Each row is a point on a landscape with many valleys, with its height.
From any point a ball rolls to the lowest of the 2 points nearest to it. It stops when none of these is lower. Distance is the straight distance between rows; heights are no part of it.
fadug: [  8   3 -35 -10   0   1  33  27 -53  26 -13  36  13  -2   4 -33  36   6
  15  14]  h=476
duk: [-12 -34 -17   8 -16  25  35   9 -11  -7  38   7  17 -39  -3   7  12 -34
  45 -24]  h=441
fimad: [ -5  11 -40  -5 -25  -3  -3  22  -9  13  12  19  29  -6 -10 -29  26 -14
   7  20]  h=359
fani: [ 12 -10   6  -6 -20 -26 -21 -24  23 -31   7  -5 -16 -38 -13  -1 -12  21
   7 -17]  h=651
vav: [  6  41   6  -7   9   1 -14  10  -8   3 -27 -19 -14  34  28 -15   4   3
 -30  26]  h=348
Vopus: [ 32  37   8  11 -41  38 -14   1 -43  10 -20   9 -44   6  30  18   9 -21
 -29 -14]  h=111
vuzar: [ 10 -25 -30   2 -25   5   8 -19  12 -24  21 -15 -18 -34   3 -13  13  -6
  40 -22]  h=394
lipo: [-17 -11 -40 -12 -23  12  20  33 -25  23  14  28  25 -27  -3 -26  23 -13
  28  13]  h=390
Vame: [  1 -21 -16 -10 -40  -4 -13   0  -1   5  13  -8 -12 -11 -24 -11   0  12
  51 -10]  h=611
zano: [-22  -3 -15   4  32  -8 -19  22 -15  16  -5  17  37  35 -10  -6   4   4
  -8  31]  h=630
Kol: [-12 -16   0  15 -21  30  23   0  -9 -38  42  18  19 -26   1  38  17 -39
  15 -14]  h=422
ravu: [ -4 -15 -23  -9 -19   8  31  22  -5  10  30  17  35 -31   2 -11  14 -34
  19   5]  h=416
peg: [ -4 -15  -6  28 -17  36  34 -22  -3 -45  29  13  -5 -27   0  25  23 -31
  19 -23]  h=403
dab: [ 17  24 -16 -34 -24  13  23  23 -36  25 -17 -10 -30  19   8 -35  30   4
  22   7]  h=543
fufu: [ 15 -13  25 -17 -32 -29 -28 -24  12 -22  -7   8 -42 -46   1  15 -25  21
   0 -16]  h=662
Bak: [  6 -35  -5   7  32   0 -16 -27  36 -23  21   4  30  -1   0  26 -10   2
   6   5]  h=344
bulab: [ 24  -6   2   2  30  10  24 -55  27 -42   6  -4  -1   0  18  16  12  10
 -13 -14]  h=325
zor: [-31 -32  13  10  53   1   4  -2  38  12   5 -13  22  13 -16   9 -36   0
   5   7]  h=558
tinu: [ 21  -8   3 -22 -23  -4  31  -7   3  19  -2 -19 -17   0   5 -29   9   1
  35  -8]  h=410
mena: [-14  -6   3   5  43 -14  13  -1  36   9 -24 -23   7  26  16 -19 -29  -4
  -7  31]  h=153
veta: [  5  10  20  10 -14  -3 -60 -13  -5   6 -29  18 -32  17   7  32 -20  16
 -15  21]  h=248
labi: [ -2 -29  27  -8  11 -18 -30 -35  27 -24  -1  -1 -14 -20 -20  32 -33  41
  -2 -24]  h=685
ruvin: [  2 -18  22   2  42 -16   4 -27  43  -3 -14 -32 -12  10  14   7 -35  22
 -10   5]  h=81
Pizor: [ 29   7  12 -20 -37  -7   7  -8   3  15 -14 -13 -34   5  -3 -10  -4  11
  20  -1]  h=380
fak: [ -6  22   6  13 -25 -10 -45  17 -32  14  -2   7 -17  31 -29  18   1  13
  -5  -2]  h=534
derup: [ -8   0  15  30   3  33  26 -27   2 -43  22  29   3   2   2  59  24 -25
  -5   0]  h=489
vika: [  0 -19 -16  -3 -31   0 -20  -4  25 -22  28  -1   2 -26 -33  -3   0  10
  37 -15]  h=626
gudo: [ 35  27  31 -21 -37   0  -8 -11  -3  17 -31   0 -43  10  21   1  -8  10
   0   7]  h=388
kana: [ -7  18  19   6  13  -7 -19  -2  27  -2 -42 -19 -31  20  32  -4 -33   4
 -21  38]  h=338
Kaz: [-20 -22   5   5  26   8   3  14  17  -4  28  20  59 -10  -8  28 -17 -26
  -2   0]  h=451
bik: [-17  -8  19   3  16 -14 -37   0   9  22 -12  -5  -4  30 -32  20 -28  28
   3  14]  h=304
taf: [-35  22   1  16  26 -23   6  27 -21  17 -24  13  17   5 -11 -29   8   8
 -31  13]  h=865
Kof: [ -5  -4  -4  -3  -9 -10   9   9   7  19  11   5  25  -4 -30 -16   2  -3
  12  -8]  h=613
luk: [-21  10 -23  -5 -29   1  14  25 -44  33 -12 -13 -37  -6  -6 -35  21  -1
  32   1]  h=547
gusam: [-49  12 -13  16  32   2 -33  44 -39  -1 -12  21  34  17 -29  -1  11  23
 -23  -2]  h=585
Movu: [  4  11 -44 -18 -13  11  21  28 -48  25 -10   4 -11  14   8 -36  35   3
  20  13]  h=511
mus: [-17  12   0   1 -43 -11  10  22 -29  31  -9  -4 -27  -2 -25 -24   5   3
  14  -7]  h=568
bugip: [  3   2  29  -4  14 -22 -14 -10   5  29 -20  -8 -13  42 -13  16 -18  21
  -7  10]  h=181
gade: [  8 -19 -11  -1  -9  -6 -30 -26  26 -40  24  -4   1 -34 -17  10   2  13
  12 -25]  h=640
kori: [-14 -32   5  12  32  18 -13  -8  32 -19  30  10  39  -3  -3  43 -21 -15
   0   0]  h=393
mavan: [ 16 -23  -6 -17  -4   5  45   3  -3  16  12  -7   4 -11  -8 -25  11 -17
  38 -18]  h=399
dof: [  7 -17  -2  19   4  13  27 -49  11 -45  11   5 -16 -19 -13  13  14   7
   4 -32]  h=358
roge: [-20  -8 -12   4  13 -15 -49  -8  43 -17   5 -12  18  -4 -10   3 -19  12
   5  17]  h=117
geta: [-15 -11  -8   1  28  -8  -1  14  12  23   2  16  52  13  -5  -7  -7 -12
  -7  23]  h=578
gon: [ 11  21  19  23 -13  13 -49 -11 -13   7 -33  13 -37  17  33  31 -13   2
 -33  19]  h=271
nuli: [  3  44   2  18   8  10 -32  11 -27   0 -28 -17 -26  33  41   8  -5 -10
 -43  16]  h=310
nobar: [-24  -1 -17   6   0  -7 -38   3  31  -3  12   0  37   6 -18  -3  -6  -5
   0  21]  h=250
tibi: [-33  16 -27   5  -3  -1 -27  37 -36   7   3  22  32  20 -40  -4  20  13
  -5  -1]  h=563
Bute: [-36  -2  18  10  40 -21  10  14  11  32 -19  -4  16  10 -16 -22 -20  -1
 -21  12]  h=750
sef: [ -8 -24  -8  -4  29 -18 -44 -22  41 -31  -6 -10  -7  -3   9  15 -32  25
   5  21]  h=232
tute: [-36   3  11   9  38 -17  19  22  -9  27 -18  23  40   1 -16 -30  -3   4
 -20  14]  h=824
Kosa: [ -1   5  -8 -23  -6   3  60  24 -18  32 -11   6   1 -16  -6 -49  17  -6
  14  -4]  h=493
tepo: [ -9  12 -27   1 -20 -10 -32  13  10   2  14   7  27   7 -20 -12  10   1
   1  16]  h=321
zed: [ 17  -1  24 -13 -35 -12 -47 -11  -6  14 -22  22 -36  -3  -5  26 -16  26
   1   7]  h=209
Vibef: [ 21  36  10  21 -16  39 -15  12 -39   2 -10   0 -28   7  47  16   3 -26
 -54 -19]  h=85
sona: [  3  15  -6 -13  14 -13  15   8  -2  20 -10   3  25  18   2 -32  15  -8
 -16  19]  h=379
toton: [-35  12  -6  15  25  -8 -37  27 -19  11 -11   7  15  33 -24   2  -3  16
 -15  16]  h=615
Bofig: [  4  37  -6  13   3 -11  -4  34 -61   4  -3  -8 -16   9  16   0  17   3
 -47 -19]  h=457
duf: [ -5  22   6  11 -29  -7 -20  30 -62  15  -3   5 -25  22 -21  17  13  10
  -5 -19]  h=524
Tav: [  5 -23   4   8  55  -1   8 -39  44 -23  -3 -22   0   9  20  16 -19  14
  -3   1]  h=159
luv: [  9  19 -19  -9   3  -6  19  20 -29  27  -5  20  24  16  -5 -25  28  -2
  -5  11]  h=434
Zenu: [  1  22 -10   1 -35   5   5  36 -71  20  -9  -7 -48  11   0   1  18   3
  -1 -16]  h=512
netu: [ -9 -21 -25 -15 -19   6  17  17 -30  38   0 -14 -16   1  -2 -38  16   1
  57   2]  h=573
zev: [ 23  47   4 -24  -7  10   4  15 -21  10 -21 -15 -21  37  17 -17  19   2
 -20  15]  h=391
pav: [ -7 -15  24   0  17 -15 -25 -19  36  -2   1 -12   0  -4 -28  18 -28  26
   2  -9]  h=675
keda: [  8 -14   4   2  11  -4  24 -14  21  -1  21  -6  32  -4  -6   5  -2 -17
  -1 -14]  h=288
kamo: [  1  26  10  15   3  14 -41  -3 -11  -8 -37  -5 -37  28  47  13 -19   0
 -30  31]  h=289
dil: [  5  42 -27   4 -11   0   6  47 -72  -5   1  -8 -28 -19  11  -6  24   5
 -31 -24]  h=475
Givi: [ 20 -23  -4   1  -2  18  54 -13  -3 -11  27  -9   7 -16   5   0  15 -27
  31 -25]  h=366
bov: [ 31 -11  -1 -11  18 -13   0 -41  30 -29   6 -16  -5  -7  18  -1  -4  18
  -7  -8]  h=305
mol: [  8 -17  15   8  42   2  22 -25  36  -9  11 -21  20   9   8   7 -14  -4
  -8  -4]  h=223
gulum: [ 12 -12   2 -10  20 -21 -26 -32  39 -29   0 -17 -13 -15  24   7 -21  22
 -14   8]  h=278
ruzi: [-16  21 -17   4 -31  -3 -34  23 -29  10   2  12  -1  17 -37   0  13  12
   7   2]  h=546
Lun: [-23 -21   7   4  34  -6 -18   5  24  22  -7  -3  26  31 -25   8 -27  10
   8  14]  h=443
kon: [ 22  33  40  -8 -21  19 -10 -16   3  13 -39   5 -42  14  37   7 -12   6
 -26  13]  h=375
maziz: [  1 -23  -2  15 -11  16  27 -24  14 -31  31   0  -2 -24 -24  13   9 -11
  27 -35]  h=381
sez: [ 25  -1  -4  -8  -4   4  31 -22  32 -14  16 -15  13 -11   9 -12   9 -11
   8 -14]  h=324
Kanot: [-13 -34  -1  13  44   1 -29 -27  43 -37  10  -6   8  -7  -4  29 -26  23
   6   5]  h=293
zeti: [ 25  -4  26 -14  27 -17   6 -22  33   9 -14 -27  -5  22  13   2 -21  24
  -4   3]  h=157
zuvin: [-29  41   5  22  25 -19   2  34 -41  10 -25  -1  -9   5   2 -18   8   7
 -51  -1]  h=891
vek: [ 11  47 -12  -4   1  -7   1  24 -47  13 -14  -7 -14  26  13 -15  26   3
 -34   4]  h=432
ren: [ -9  -6  25  24  18  18  33  -8  -7 -29  35  18  20  -4   3  57   9 -39
 -12  -7]  h=508
foduv: [ -9  27 -32   6 -12   1  13  42 -86   8  -6  -3 -36 -10   5 -14  27  14
  -2 -21]  h=494
rosek: [ 18  15  26  11 -50   8 -35  -8 -19  16 -25  22 -47   1   3  22  -8   5
 -11  -1]  h=167
sinul: [ 18  23  40 -10  -4  -1 -15 -12  26   6 -39 -15 -31  12  37  -5 -22   9
 -28  16]  h=362
birak: [  6 -11   0  25  21  21  14 -35  20 -47  29  13  20  -4  25  47  13 -24
  -9  -3]  h=473
mov: [ 31  -9  -5  -3   3  25  49 -26  17 -26  23  -5   9  -6  20   7  22 -25
   7 -18]  h=343
zep: [ -3  -8  13   1  -2 -18 -10  -5  26  11   9  -8  15   3 -33  -3 -11   6
   4  -9]  h=641
zavel: [ 13 -10   5  17  23  16  25 -63  13 -41   5  22  -9  -3   5  33  23  10
  -8 -18]  h=341
lik: [-32 -25  -3   5  36   5   2  25  16   6  15  12  54  -5   1   1 -19 -28
  -5  24]  h=515
peno: [ -3   6  -4  -8  36  -3  12   8  24  17 -18 -13  27  25  16 -25  -2  -6
 -13  26]  h=287
sabu: [ 42  11  21 -37 -19  -4  -6 -20  25 -20 -20 -16 -31  -8  29 -14 -10  20
   1   2]  h=336
Bafiv: [ 37  10  -2 -38 -45   1  -7  -9  13 -13 -11 -15 -39 -22  28 -25  -3   9
  22   2]  h=352
Naf: [-17   1  12  12  27 -18 -18  -1  34   7 -26 -25 -16  22   9  -6 -33   9
  -5  33]  h=279
delap: [  6 -16  16   6  10  15  54   2  -9 -17  33  19  29 -13  11  34   5 -38
   0 -17]  h=526
kug: [-26 -10 -11   7   1  10 -33   5  40 -18  24   2  44 -20 -23   3  -9  -9
   7  -6]  h=355
nusor: [ 26  13  26 -15   6 -12   4  -7   8  28 -20 -17 -12  37   4  -6  -8  11
  -6  13]  h=242
zekav: [  1 -26  27 -18   1 -32 -34 -28  22 -28 -12   6 -28 -36  12  28 -29  29
 -23 -15]  h=673
som: [-21 -18  18   8  47 -12  28   0  26  19  -1  -8  35   3 -12  -5 -24 -10
 -16   1]  h=653
subug: [ 23  -8 -16 -18 -34  -7   1 -21  17 -25   3 -19 -34 -34  15 -24   2  10
  31  -9]  h=370
Rim: [  2 -14  13   2  18  -2  50  17  -9   4  21  23  47 -28   9  13  -3 -35
 -13   1]  h=548
Vibi: [  7 -11 -17 -15 -32  -1   2   9 -23  26   2  -6 -15  15 -15 -18   7   6
  47   5]  h=594
Nire: [-20   3  -5  -2 -22 -15  16  24 -19  23   1   5   5  -8 -39 -31   5   1
  18 -12]  h=590
zelaf: [  7 -10   2 -13  -1  -4  57  11 -11  29   2  13  24 -13 -13 -26  12 -16
  12  -8]  h=442
Kav: [ 40  10  15 -27  -3   0  14 -32  34 -27  -1 -27 -19 -13  22 -17  -6  13
  -7 -14]  h=323
Rara: [ 11  24   7  22 -42  12 -35   9 -39  13 -14  10 -39  12   7  26   6  -6
 -22 -12]  h=136
zok: [  6 -16  -8  13   0  12   5 -12  21 -28  39   8  37 -19  13  29  13 -33
  -3  -1]  h=455
pove: [ -1 -14 -14  -3 -14  12  14  17   3 -14  43  19  47 -30   6  18   5 -37
   4   0]  h=436
zef: [ 15  26  -8 -26 -15   4  41  17 -19  31 -16  -6 -10   5   4 -50  22  -3
   9   2]  h=535
Fizu: [-16 -37 -25   7 -21  24   9  -2  -3 -15  32 -12  -5 -34  -8  -6  14 -15
  51 -22]  h=418
Gava: [-34  -1 -10  -4 -11   9 -17  29  19   3  21  16  50 -24 -38 -14   1 -10
   2 -13]  h=438

For each start below, name the point where the ball stops.
dab: mena
toton: Vibef
dil: Vibef
Givi: ruvin
zekav: luk
ren: roge
Fizu: sef
taf: bugip
Rim: roge
zuvin: Vibef
gon: Vibef
